Points, in no order, along strands that fork and pass close to each other.
(in the rows, 128 means zero)
Two points are linked if the straight distance between their rows is under 79.7.
fubuz: [126  85 143 137  80 167 109 130 152  92 100 129  65 118 154 119 168 103
 143 108 118 120  94  98 116 132 110]
zotot: [ 70  90 142 159  50 153  80 169 116 130  57 199 166 120 163 195 143  69
 141 101 142 101  79 164 118 222 130]
zute: [111 136 108 115 176 109 124 130 155 144 155 141 134 113 118 182 180 155
 145 175 151  46  92 114 149 108 170]
lizi: [143 153 126 148 140 146 175 143  85 137 132 112 125 128 146 100  88 105
 106 123 124 175 157 144  96 138  92]
Rebem: [135 131 149 153 103 215 136 157 133 135  98 127 109 137 173 100 121  73
 112 108 110 112 135 128  96 148 102]
Let: [ 74 170 140 116 152  68 120  92 121 103 109 165 195 152 124 162  57 142
 145 142 171 190 151 151 133 123 137]
sugel: [138 153 113 113 165  71 150 110  78 155 174 103 160 128 102 121  70 133
 116 157 126 191 152 138 129 131 120]
pimu: [126 145 107 117 173 124 111 136 156 166 163 136 127 126 119 173 186 160
 134 186 140  20  99 109 158  98 187]
podu: [ 68 176 135 142 125  86 134  99  99 102  85 167 183 158 148 144  61 111
 136 111 165 194 151 161 117 145 110]
Geta: [ 97 166 130 130 125  73 147 100  74 131 111 120 154 144 133 121  54 113
 122 136 141 225 148 139 107 151 107]
ziren: [170 144 136 144 144 129 165 134  74 157 186  92 129 134 103  89  78 146
  89 126 103 187 168 146 117 131 111]
zul: [143 125  84  89 148  51 124  85 143 120 155 109 113 124  89 119 150 175
 133 164 138 151 120  89 171 108 142]
Loga: [140 100 171 140  90 214  96 150 159 133 104 116  83 129 159 101 148  93
 130 101 103  91 102 118 109 118 130]
lada: [131 142 111 117 175 110 158 130 117 126 145 126 150 113 131 137 111 126
 127 145 136 130 135 135 116 107 116]
gubig: [ 56 112 144 146  85 134 105 146 129  94  66 204 178 125 156 193 139  96
 151  91 154 121 107 174 125 191 118]
sos: [182 129 116 111 159 105 146 129 116 146 185  92 135 124  85  97 115 158
 105 139 100 139 159 123 148 101 129]
Fepe: [148 132  77 110 158  87 129 109 154 141 167 116 115 123  94 129 190 183
 137 175 142  91 124  86 180 105 164]
Mura: [ 61 147 134 145 111 110 130 125 121  85  71 190 179 143 157 169 102 105
 148  94 168 144 127 174 122 160 108]
lozoz: [190 122 119 114 144 103 144 119 103 153 204  84 135 136  69  90  96 163
  92 127  92 165 167 124 153 117 129]
mov: [114 120 140 156  96 195 134 157 129 127  88 143 111 124 175 130 125  57
 124 106 122  95 109 132  91 159 111]
rupaf: [ 97 132 118 118 144  95 143 111 131 100 103 151 142 115 139 159 122 123
 149 127 155 136 122 140 122 127 116]
Tof: [175 118 161 125 116 175 135 147 135 130 137  86 102 129 122  64 125 142
 112  94  96 148 167 127 116 112 102]
Feba: [182 137  79 101 160 114 129 129 145 151 191 100 142 134  80 106 169 185
 110 163 107  89 162  98 186  95 171]
Relom: [ 57 129 141 147  93 119 115 139 128  81  70 199 181 134 156 182 114 102
 153  90 157 131 119 174 128 177 108]
pap: [109  92 139 137 127 119 106 131 151 131 125 145 101 108 132 188 191 128
 156 139 140  58  62 119 119 119 155]
lesu: [154 117 123 119 163 142 125 138 145 141 149 112 112 115 115 115 154 150
 125 131 110  79 125 119 128  84 143]
lerub: [184 117 131 109 141 145 101 138 155 147 170  92 135 138  84  78 165 204
 109 115  87  93 156 112 164  79 158]
buk: [150  94 161 130 112 179  97 144 160 134 123 112  81 118 140 110 163 125
 129 104 105  83 106 112 110  93 138]
kage: [127 150 134 161 115 188 159 155 108 130 106 128 117 131 169 105 109  83
 112 107 126 129 146 140  92 147  95]
Fozo: [ 71  98 147 144  91 130 104 147 127 105  78 187 155 107 155 203 157  98
 155 103 150  99  80 164 116 174 135]
foluf: [135 104 170 151  76 231  97 149 158 138  90 120  81 138 171 102 141  73
 125 100 101  98 107 118 111 142 126]
soru: [156 109 161 136  89 207 122 143 155 114 102 110  77 137 153  75 143 106
 122  99 101 136 141 106 120 130  94]
lenuz: [185 111 147 116 128 150 133 136 135 132 158  87 114 128 100  72 127 168
 108 106  92 141 162 119 131  96 115]
vugo: [118 133 101 107 175 104 134 123 150 129 144 136 136 105 118 161 160 148
 144 163 148  76 109 116 142 103 150]
dufaf: [145 148 119 131 164 124 164 140  96 135 156 112 138 120 137 118  95 120
 111 133 125 150 148 144 105 115 105]
koped: [ 94 110 143 156  88 179 119 160 124 129  80 170 131 121 175 161 133  48
 136 110 129  86  85 147 101 176 122]
tama: [129 138  92  84 156  38 116  79 135 125 153 116 136 130  86 134 118 167
 139 181 149 171 129  94 171 118 148]
Rofi: [142 100 156 130 122 165  86 136 165 139 135 112  80 121 135 124 176 137
 131 115 110  68  90 114 118  88 157]
kudi: [ 64 178 146 134 125  78 120  93 111  99  92 176 193 168 135 151  49 131
 138 115 164 200 158 160 123 136 135]
fomel: [123 103 134 137 131 124  99 125 157 147 141 129  88 116 124 170 198 148
 148 144 135  44  68 102 129 100 174]
vek: [176 146 148 153 107 174 163 144  82 144 144  82 103 142 126  70  90 127
  92 110 107 197 183 140 109 150  94]
Vubin: [140 154 123 142 125 118 172 126  78 136 127 107 117 136 138  96  78 106
 110 131 126 203 158 139  98 149  96]
bop: [153 122 105 119 150 125 107 128 170 156 165 106  98 134 106 126 202 182
 128 155 119  44 115  92 162  85 185]
sulit: [141 103 142 139  79 194 124 137 155 103  91 121  71 132 159  92 148  92
 132 104 115 136 121  99 112 142  93]
bazu: [ 91 140 118 114 140  78 135  97 123  95 105 153 152 124 129 149 102 127
 148 131 158 161 129 141 127 124 115]
lus: [104  97 139 137 119 137 109 137 141 124 113 145 105 105 145 176 173 102
 149 124 134  73  72 132 108 125 149]
zad: [108 146 110  92 160  41 117  74 127 124 135 131 160 135  92 145  89 160
 145 172 151 184 130 114 155 122 143]
rifas: [147 118 130 125 154 155 136 144 140 138 142 116 113 112 136 118 136 127
 122 125 109  89 123 127 109  92 129]
guz: [116 102 125 124 115 122 130 122 142  96 104 139 104 109 142 137 158 115
 149 120 138 120 102 116 116 122 112]
zada: [136 122 132 136 137 156 144 145 129 132 124 124 112 116 147 118 132 105
 128 116 118 112 132 132 101 109 115]
malil: [122 165 124 140 122  98 161 111  68 140 117 109 129 142 140 103  65 103
 116 133 137 217 158 141 100 158  93]
zub: [154 144 145 160  89 215 158 145 125 133  97 107  91 149 158  65 115  91
 109 106 114 164 170 123 109 167  79]
ruta: [180 142 154 147 122 152 162 138  77 149 175  77 118 139 103  76  84 147
  87 111 102 193 180 148 117 135 109]
zugi: [165 116 160 133 101 200 135 147 142 130 118  94  97 136 145  67 127 127
 119  98 100 144 159 123 113 114 101]
vin: [149 141 101  98 162  59 139  96 101 145 174  99 141 126  88 122  87 145
 120 163 126 180 144 119 147 122 132]
rutu: [164 140  75 104 166 102 129 120 153 147 183 109 126 129  87 122 183 182
 127 176 126  81 140  90 184  99 176]
bup: [105 150 121 122 147  69 144 101 100 115 115 133 154 129 127 132  72 121
 135 137 152 196 142 139 118 130 108]
ridu: [148 122  84 105 150  75 130 101 152 121 157 114 102 124  97 119 168 175
 136 159 135 121 116  88 169 100 149]
Vufor: [ 71 163 129 144 121 102 147 118 105  91  77 179 182 144 159 156  81 105
 139 101 167 164 139 167 113 151 106]
Zudu: [104 112 120 121 135 108 136 120 138 101 109 145 122 107 136 151 143 114
 152 128 147 121 106 131 115 117 118]
Ziruf: [ 74 101 145 160  70 162 100 166 115 133  73 190 155 118 173 188 136  49
 136 109 137  84  78 162 107 206 132]
pefeb: [ 81 170 138 100 159  55 107  79 146 107 123 165 193 157  97 170  60 164
 143 159 168 185 147 137 151 114 154]
ler: [171 122 124 115 153 140 114 138 153 150 164  97 121 126  99 101 166 185
 115 128  97  74 139 110 146  77 158]
ridud: [129 134 130 142 130 162 157 146 117 121 112 127 124 116 161 119 118  91
 125 112 123 126 129 141  99 127 106]
Veko: [161 150 120 124 160  98 161 129  70 162 200  94 148 130  96 111  71 144
  96 142 111 181 162 142 123 129 116]
kilep: [161 126 118 118 151 141  97 133 168 159 162 102 114 133 100 111 194 190
 116 140 102  44 127 103 162  75 182]
zuri: [193 110 142 109 126 137 117 136 138 142 177  82 131 135  78  68 137 199
 100 102  78 126 166 120 155  93 138]
Boz: [ 64  91 130 157  39 150  89 157 131 110  50 201 157 127 160 177 146  73
 144  93 143 112  96 160 132 234 105]
pava: [161 147 139 157  98 188 164 142 103 132 114  96  94 147 147  66 102 103
 103 109 113 189 178 130 107 160  86]
dipen: [131 135 110 106 182 108 149 131 132 133 151 129 142 110 124 144 129 140
 129 153 138 101 123 130 128  99 131]
zalo: [185 134  89 100 162 103 137 125 126 154 201  90 147 130  72 104 134 172
 104 151 102 119 161 113 176 103 152]
mukoz: [149 141  88  86 164  50 126  91 113 145 182  97 144 129  80 122 101 157
 123 177 126 169 142 102 174 122 146]
kuzu: [119  87 134 132  97 141 120 127 150  90 102 133  77 110 144 134 175 113
 151 117 131 111  83 103 115 124 117]
vurug: [ 69 108 123 152  56 150 119 143 129  96  52 190 146 128 169 157 131  72
 142  97 149 127 108 152 127 225  91]
someb: [134 103 149 136 124 149  86 129 163 151 142 112  77 126 124 139 192 151
 136 124 117  48  78 110 127  84 177]
roka: [ 89  94 147 142 102 140 106 146 127 120  93 165 126 104 154 193 159  84
 153 119 140  81  68 146 104 147 142]
nuvi: [ 93 160 123  91 165  46 111  78 142 116 127 146 175 145  95 163  80 165
 148 170 167 179 134 122 159 121 150]

A fork is a point with three links, a tip a point with one. Leave the first point through the second and follow the links. Name the first fork or tip that comes.
Geta, malil | pimu
Zudu, guz | ler
Mura, Vufor | tama
rutu, Feba | lozoz

Name the points in between on the shortest way along the links from the first point to the second, in order.
Ziruf, lenuz | koped mov Rebem kage ridud zada rifas lesu ler lerub zuri
dufaf, pimu | lada dipen vugo zute
bazu, zuri | rupaf Zudu guz kuzu fubuz sulit soru zugi Tof lenuz
sos, Veko | zalo Feba rutu Fepe ridu zul tama mukoz vin sugel
Vufor, Fepe | podu kudi Let pefeb nuvi zad tama zul ridu
mov, vurug | koped Ziruf zotot Boz
